Each row is a point on a landscape with many valleys, with its height.
From any point a ball rolls to the lowest of the 2 points nearest to it. It stops when none of these is lower. Distance is the straight distance between rows; heights are no part of it.
karu (h 4.05): [172 162 113 176 154 120  62  72 140 101 126  91 125 117  98 164 157  84
 133 124 123]
biv (h 5.03): [107 152 166  57 142 203 140 128 138 178  91 143  86 128  90 160  66 124
 164 133 117]
gul (h 5.42): [133  79 177  91 119 115 148 152 129 129 124 139 109 147 150  99 116 155
 121 130 145]
nuf (h 2.61): [117 175  68 178 146 134  78 183 154 161  85 156  77 131 121 165 140 125
 101 108  68]
nuge (h 4.44): [ 94 124  81 140 108 135 170  89 100 120 170 128 159 162 153  99  98 118
 172 122 146]
Fom (h 4.91): [129  85 124 152  87 113 119  71  93 103 143  73 153 113 121 135 148 117
 120 155 146]
sedeb (h 3.92): [120 133 117 154 139 155 141 165 123 170 101 148 123 135 166  82 106 137
 101 193 123]
gebob (h 6.18): [176  80 120  94 135  67  80 121 133  99 158 122 103 138 127 150 120 116
 130 197 147]
nopat (h 6.76): [126 153 148  86  69 131 211 183 171 171  90 196 157 110 151 138  63 162
  83 159 167]
nafa (h 5.15): [180 102 164  68 115  85 134 138 148 127 156 144 141 110 112 119 115 121
 123 144 200]
lopu (h 3.90): [ 81 118 111 125 116 134 147 124  98 138 169 133 140 160 148  78 129 128
 131 115 132]
vik (h 4.55): [123 129 135  97  99 150 171 169 148 168  91 164 122 138 166  86  82 150
  93 190 142]
dobar (h 5.82): [128 132  99 129 123 114  75 164  92  99 159 108 127  86 125 172 167  90
 124  93  78]
Fif (h 4.84): [129 143 101 133 146  53  38 114 157  77 142 136 119 186 120 132 144 110
 132 159 113]
Zud (h 4.80): [175  97 169  93 118  84  91 161 155 115 146 105 119 123  85 104 134 106
 116 129 166]
vop (h 4.04): [158 128 164 123 147  87 132 178 153 117 141 141 131 161 124  57 143 137
 121 158 171]
meze (h 3.22): [135 120 128 130  94 119 143 144  87  83 132 107 147  70 150 155 208 140
 124  88 110]
dizut (h 6.37): [161 122 138 129 135 149 126  75 155 139 121 119 113 113  95 130 125 116
 152 102 163]
bal (h 5.54): [130 124 177 102 171 136 117 154 156 155 114 160 132 123 163 119  90 128
  94 167 131]
Rame (h 3.69): [163 163 134 177 147 148  97  93 136 108 104 111 113  98 126 134 160 101
 142 104 104]
vami (h 2.87): [130 118 138 163 112  98 148 157  99  97 144 118 164 148 134  68 171 143
 141 131 137]
Lipak (h 4.07): [127 158 118 150 126  81  93 213 120  88 132 140 121 141 142 110 198 135
 108 102  84]
pom (h 3.14): [130 129 108 119 171 124  62 110 130 129 164 119 105 144 127 144 102  80
 127 134 106]
gofus (h 3.67): [ 87 145 106  92 124 150 204 127 160 188 140 178 163 126 150 162  33 134
 112 132 170]
Nuku (h 3.85): [124 164 120 126 136  80 103 203 128  85 119 134 145  98 150 148 219 147
  97  84  93]
Par (h 5.96): [ 98 171 129  78 108 194 168 128 164 197  85 154 130 127 135 121  54 121
  93 165 135]
Dapub (h 4.67): [147 123 119 161 122 126 109  43 104  99 139  82 155 120 115 139 154 109
 134 158 140]
magoz (h 4.56): [166 103 145 131 128  84  77 176 148 121 137 114 100 124  92 110 148 110
 119 110 133]
gib (h 5.27): [ 97  98 111 129 105 124 186 106 149 139 128 142 130 158 147 120  91 172
 148 103 160]
Neres (h 2.76): [155 129 143 154  81 117 131 142 113  74 118 106 130  99 138 107 203 127
 141 102 112]
gezu (h 5.19): [108 149  81 153 104 131 156 104  70  95 168 118 185 108 152 123 176 119
 151 107 126]
Repuv (h 2.74): [127 115 124 115 147 116  80 100 115 126 177 103 140 132 132 120 112  80
 127 153 134]
Zupip (h 2.16): [134 191  87 161 177 147  71 133 151 149 108 140  71 141 105 167 133 104
 124  87  88]
Guguv (h 5.69): [106 115 158  96 103 117 186 132 178 146 112 151 147 132 146 116  68 155
 138 106 173]
Vodop (h 4.76): [102 126  99 131 124 128 106  71 118 132 170 106 137 126  83 137 167 126
 119  88 142]
Ripuv (h 6.09): [128 123 152 110  99  85 210 148 174 115 119 177 180 137 178 125  66 160
 150 144 183]
Sez (h 5.84): [122 105 177 138 158 150 138 111 147 141  85 143 129 143 173 117 100 158
 112 157 130]
pif (h 6.30): [164  98 158 131 133 145 124 113 154 160 101 127  92  89  81 133 130 141
 147  90 146]
rafab (h 5.57): [ 79  92  99 145  85 104 180 115 140 123 143 117 155 151 135 122 109 172
 146  70 152]
Sar (h 5.70): [124  77 145 120 102 152 156  95 131 154 118  96 141 103  85 158  84 126
 161  74 155]
mos (h 3.53): [157 108 158 157 141  83 150 203 117 103 136 118 137 180 119  66 175 147
 106 139 151]
lati (h 1.59): [141 222  75 149 169 153  98 121 115 120 134 126  97 120 118 178 167 102
 129  77  89]
Nugid (h 4.94): [146 168  72 159 154 132 118 128  91 102 143 143 121 112 153 157 199 134
 143 122  92]
seda (h 5.49): [144 175 100 163 132 195 157 140  90 154 111 122  98  77 119 157 144 112
 140  78  96]
foru (h 4.29): [149 133 123 141 114  73  86 183 123  84 155 113 118 141 118 102 190 119
 116 109 114]
Lig (h 3.42): [142 138 136 174 134  74 119 186  87  73 148 106 185 141 124  70 191 119
 136 154 119]
dofu (h 4.83): [ 98 102 127 100 134 135 150 105 147 161 146 143 120 141 103 117 114 160
 126  94 162]
tem (h 5.17): [127  74 137 130  87 136 125  83  95 117 139  76 132 102 106 158 142 125
 123 102 130]
nudot (h 5.86): [108  70 137 126  70  90 166 118 116  99 140  98 146 154 131 107 137 166
 133  90 153]
zifi (h 5.46): [109 165 146  74 131 190 135 141 154 180 102 148  89 125 113 114  75 102
 128 151 119]
keve (h 6.03): [152  61 154  92 105  86 120 114 112 103 159  96 130 139 127 127 124 135
 114 176 160]
fel (h 4.43): [141 122 138 120 167  79  90 158 162 124 136 157 106 165 135  95 137 147
 118 160 135]
Ditir (h 5.77): [135  55 161  92  88  97 167 128 123 110 141 103 151 147 135 114 106 148
 124 124 171]
Gatab (h 3.05): [121 156  88 162 138 161  93 184 140 176 101 140  81 118 130 126 117 118
  91 146  78]
guze (h 6.31): [ 90 174 116 160  98 189 141 134 137 163  71 127 113 124 136  89 133 146
  91 129  91]
Pog (h 4.51): [ 94 126 150  59 126 160 176 144 142 184 134 179 140 114 128 158  58 135
 118 129 159]
Nila (h 5.62): [121 129 144 120  98 115  84 161 103 104 156  76 152  70  86 140 174  81
 117  85 103]
Rok (h 6.11): [156 122 126 147 142 143 155  43 137 122 112 122 130 142 132 132 119 139
 160 129 161]
ronop (h 5.94): [ 89 174 128  62  79 194 189 145 179 191  59 156 154 109 109 165  25 141
 102 159 135]
fufaz (h 5.07): [140 103 161 109 120 118 171 175 134 134 111 162 117 161 171  80 108 164
 121 173 148]
bovu (h 6.39): [130 125 138 114  82 105 227 173 174 147  97 189 169 112 183 153  52 171
 123 150 172]
baze (h 5.83): [135 101 122 140 156 113 157  80 117 116 131 145 153 153 141 108 119 156
 160 173 153]
Mumil (h 5.14): [131 149 109 169 145  89  72  79 105  47 112 101 151 149 132 156 171 116
 150 187  76]
pepiz (h 5.01): [128 155  87 152 136  77  60 102 118  52 137 123 126 157 136 155 182 109
 146 155  79]
lib (h 3.93): [114 137 107 127 161 168 120 108 116 159 140 132  74 145 113 151 125 133
 122 103 107]
Sabi (h 5.10): [108 113 123 124 112 108 112 123 118 135 181 105 148 124  81  92 161 117
 112  88 153]
ruvov (h 5.59): [129 111 132 141 175 124 137  51  97  97 125 126 159 165 141 126 117 142
 161 205 127]
ler (h 4.32): [ 94 132 103 131 143 154 125 101 129 156 142 137  99 138  92 132 155 154
 125  78 127]
buno (h 2.83): [ 84 150  84 110 112 162 208 128 169 194 109 139 137 135 140 162  20 134
 128 118 151]
Mizi (h 4.86): [125 115  85 165 101 118 150  98  89 120 172 109 178 121 127 104 139 106
 163 118 160]
Keba (h 4.64): [147 130 164  81 162 190 145 105 127 156  88 131  60 138 117 177  75 136
 142 125 110]
Dok (h 5.55): [120 137 150 162 163 123  93 101 134 100 114 131 134 151 152  93 145 125
 139 160 101]
Zomod (h 3.48): [128 140 101 162 160 137 101 165 127 153 118 145  95 141 158 105 112 113
 118 175  98]
vosa (h 5.53): [150  85 161  50 100 101 166 144 151 143 154 157 134 112  95 143  93 146
 135 105 194]
Pim (h 5.79): [120 128 170 142 144 154 120 100 145 126 102 116 127 138 155  97 118 128
 128 134 116]
Fak (h 5.93): [151 112 117 157 134 141  88 166  99 121 129 107  96  90 138 169 141  93
 134  99  71]
kosu (h 6.04): [103 157 152 161 121 177 138 109 142 140  77 124 117 131 147  83 123 132
 122 124 103]
nev (h 3.82): [159 121 128 162 128  47  95 152  98  55 137  96 172 144  87  82 173 109
 147 204 128]
Rog (h 6.01): [131  87 156 127 114 147 162 131 155 168  97 124 130  91  86 135  92 143
 151  79 157]
bek (h 4.72): [103 183  83 152 143 141 106 162 104 114 139 148 112 123 172 139 174 120
 121 126  62]
fedi (h 4.33): [171 139 129 145 166 137  82  45 134 117 133  83 122 128 104 160 123  95
 124 143 143]
zeli (h 3.20): [163 142 138 178 119 116 112 100 123  80 100 120 136 103 135 118 201 139
 147 125 109]
tid (h 5.41): [143  75 142 120 109 160 134  92  98 136 126  81 111  95  88 174 115 117
 149  90 127]
ruki (h 3.62): [124 162 133 135 131 116 134 181 117 100 116 130 161  64 154 134 222 154
 105  86 104]
lik (h 3.27): [111 108 104 129 143 110 112 117  88 120 188 120 151 155 139  93 129 112
 140 165 130]
Lora (h 4.30): [114 140 125 104 150 191 152  98 126 167 105 132  63 154 121 148 101 150
 131 112 113]
solud (h 5.18): [144 165  82 173 159 166 146 111  71 132 142 117 124 103 147 171 163 122
 134  95 105]
vok (h 4.40): [ 82 155 109 142 131 149 115 132 100 129 154 135 124 143 152  95 161 123
 123 119  94]
dad (h 5.74): [137 129 125 152 129 179 128 155  97 146 118 116  94  77 119 152 137 101
 146  89  87]
Naniz (h 5.11): [122 137 182  65 153 152 144 139 148 171 124 192 136 102 144 170  84 134
  95 152 143]
Ligug (h 5.35): [134 118 142 151 173 107  86  77 120  81 119 118 144 162 147 127 133 124
 148 194  96]
gose (h 5.22): [ 98 147 155  49  94 176 188 159 164 189  89 182 134 103 103 171  51 146
 134 133 146]
Nizat (h 4.66): [135 129 130 111 166  66  53 138 172 101 135 152 120 182 141 114 118 113
 128 165 121]
luf (h 3.60): [124 108 123 131 188 148  94 100 127 151 128 117  84 149 111 191 111 136
 110 104  99]
luk (h 5.39): [119 112 138 112  77 118 102 141 101 118 175  79 156 102  76 108 158  91
 114  89 141]

For each start below, name the point where the ball stops.
gul: lati
zifi: lib
Rog: Neres
Mumil: vami
nopat: lati
nafa: Neres
Fak: lopu
dobar: lib
dizut: Ligug
Dapub: Neres
